Each row is a point on a tangle of strands that fork, close into loops and nearly touch. The rows are in no order.
In the rows, 128 means zero.
Two points are linked if the straight distance between their rows is under 39.1. Some points are linked to none.
zez: [ 64 132  81 113 116 148  87 138]
kupin: [ 71 169  67  67 144 153 137 120]
zapaf: [136 115 115 124 144 132  98  70]
Mel: [134 104 183 131 126  92 180 127]
zit: [ 68 114  77  92 103 117 113 114]
kat: [ 75 170  65  88 139 155 125 129]
Selef: [134 115 100 132 107 127 100 103]
ramu: [ 77 159  61 112 110 150 116 175]
mareg: [136 151  85 114 155 148 124  91]
pusod: [121 144 185 148 151 127 181 127]
mirip: [ 83 113  77  99  98 110 117  97]
kifed: [ 54 128  84  69 131 132 110 109]
vot: [145 148  86 134 129 143 120 130]
Garu: [159 125 160 153 117 124 139 176]
sizim: [ 63 136  79  82 132 137 111  93]
per: [131 151 196 165 109 120 146 191]
namag: [124 114 198 144 122 101 162 127]
zimu: [ 98 166  68 108 140 152 118 113]
dip: [ 84 161  63 136 110 159 102 178]
foz: [111 121  96 120 129 137  93  69]
vuza: [161 112 131 115 141  96 188 133]
vifu: [160 114 164 149 101 114 129 177]
danu: [145 156  80  97 162 137 145  90]
sena: [155 103 139 108 144  87 196 118]
Nazef: [137 124 174 142 123 100 189 161]
Bime: [160 153 105 153 132 158 114 162]
Keda: [117 147 192 153 124 110 189 132]
fupo: [151 151 102 119 174 149 125  96]
tam: [149 136 141 123 195 143 148  97]
tupoz: [140 118 197 155 132 136  94 141]
rurog: [134 127 178 140 151 119 168 130]
sopiz: [117 160  72 107 146 148 121 100]
fusis: [ 69 149  67  91 116 138 122 164]
fumor: [143 109 126 121 149 125 113  72]
Vares: [142 131 129 141 159 160  87  91]
dod: [145 119 152 126 178 131 144  95]
duti: [143 115 167 132 149 117 160 127]
tuf: [162  90 146 119 110  78 177 140]
biv: [151 118 132 149 112 137  92 131]
logek: [152  98 136 124 137 119 116  86]
Kifo: [155 116 150 128 133  97 193 159]
Noki: [ 83 149  69  81 135 134 129  94]
nit: [153 155  84 139 128 151 124 152]
daro: [150 115 174 153 130 142  85 131]
nom: [ 67 145  65  68 118 136 136 167]
kos: [150 154 161 158 143 140 167 187]
rado: [ 65 168  74 110 146 172  97 134]
ket: [128 130 212 159 118 127 107 155]
raba: [138 130  87 128 114 132 116 118]
vuzuf: [141  99 200 145 109 111 104 132]
tetu: [139  94 179 129 149 113 133  94]
pinif: [162 139 144 147 138 134 155 180]
Gama: [145 132 191 162  98 120 120 194]
Pivek: [108 144  64 127  96 131 120 147]
mebok: [151 117 185 158  94 117 108 181]
duse: [153 148 179 168 125 151 103 190]
gef: [149  89 157 116 135  93 153  99]
kop: [131 124  83 104 123 113 130  85]
nudav: [168  91 124 123  92  80 160 144]
Bega: [143 102 169 137 145 131  99  91]
savu: [162 148 147 165 132 159 106 182]
musuv: [135 141 105 157 122 163  78 130]
poze: [123 115 214 151 112 109 114 136]
bikoz: [155 138  91  97 158 123 155  87]
Livi: [149 137 118 155 125 157  90 138]
bire: [158  79 144 114 119  84 152 101]
tir: [ 84 157  72 142 110 165  88 166]
zem: [150  96 180 147  98 113  91 137]
vof: [161 149 125 158 132 158 110 169]
lorof: [147 107 114 130 115 119 112 101]
ragen: [109 132  86 119 126 139 100  88]
libi: [126 137 179 146 122 102 199 154]
Reda: [151 104 167 141 124 116 127 135]
nako: [113 116  79 100 107 107 125  83]
geged: [143 106 167 125 164 123 138  90]
vude: [103 154  79 155 107 164  83 150]
figof: [ 97 138  85 128 123 151  89 100]
Kif: [ 52 115  85  73 118 124 110 123]
fegu: [ 73 151  64  61 131 132 144 113]
nupi: [150 102 144 152  95 129  81 128]
nopo: [150 125  91 102 138 111 146  91]
Nepi: [161 105  92 132  72  94 141 158]
Vumak: [146 106 170 145 136 133  97 110]
bagod: [117 149  89 153 113 165  83 136]
fub: [135  93 180 124 143 100 160  98]
nezof: [158  79 149 116 111  77 166 122]
zura: [117 131 200 148 122 105 173 128]
Gula: [156 144 118 120 185 149 138  99]
Zep: [147 150 175 163 125 137 151 199]
lub: [ 76 161  80 123 139 170  84 117]
Tamus: [155 107 147 132 141 121 135 121]
garut: [ 78 146  86 132 130 165  76 115]
regi: [151 133  70 103 115 107 161 122]
zikeb: [115 174 194 166 139 143 167 152]
pudas: [153  92 165 149  91 120  78 130]
medef: [145  98 165 119 135  85 190 120]
finit: [139  99 187 139 121 105 142 131]

A tip is a point with one link. Name the tips that can be reached along the links from each point below, in the order of the rows.
ragen: rado, duse
geged: nudav
ket: nom, Bega

A piece is two or more points that can be reached from each other along the links. Count, over all rows, the pieces, the separate loops (a circle has one, a figure eight two, a Y none), the forks (points with three links) and the tips (points with one).
pieces: 5
loops: 4
forks: 3
tips: 5

Name the points in between on the shortest way along the links from the first point to the second, in order.
daro; zem: tupoz ket poze vuzuf
vude; pudas: bagod musuv Livi biv nupi
pusod; Kifo: Keda libi Nazef
Reda; Mel: finit namag
duse; raba: savu vof Bime nit vot
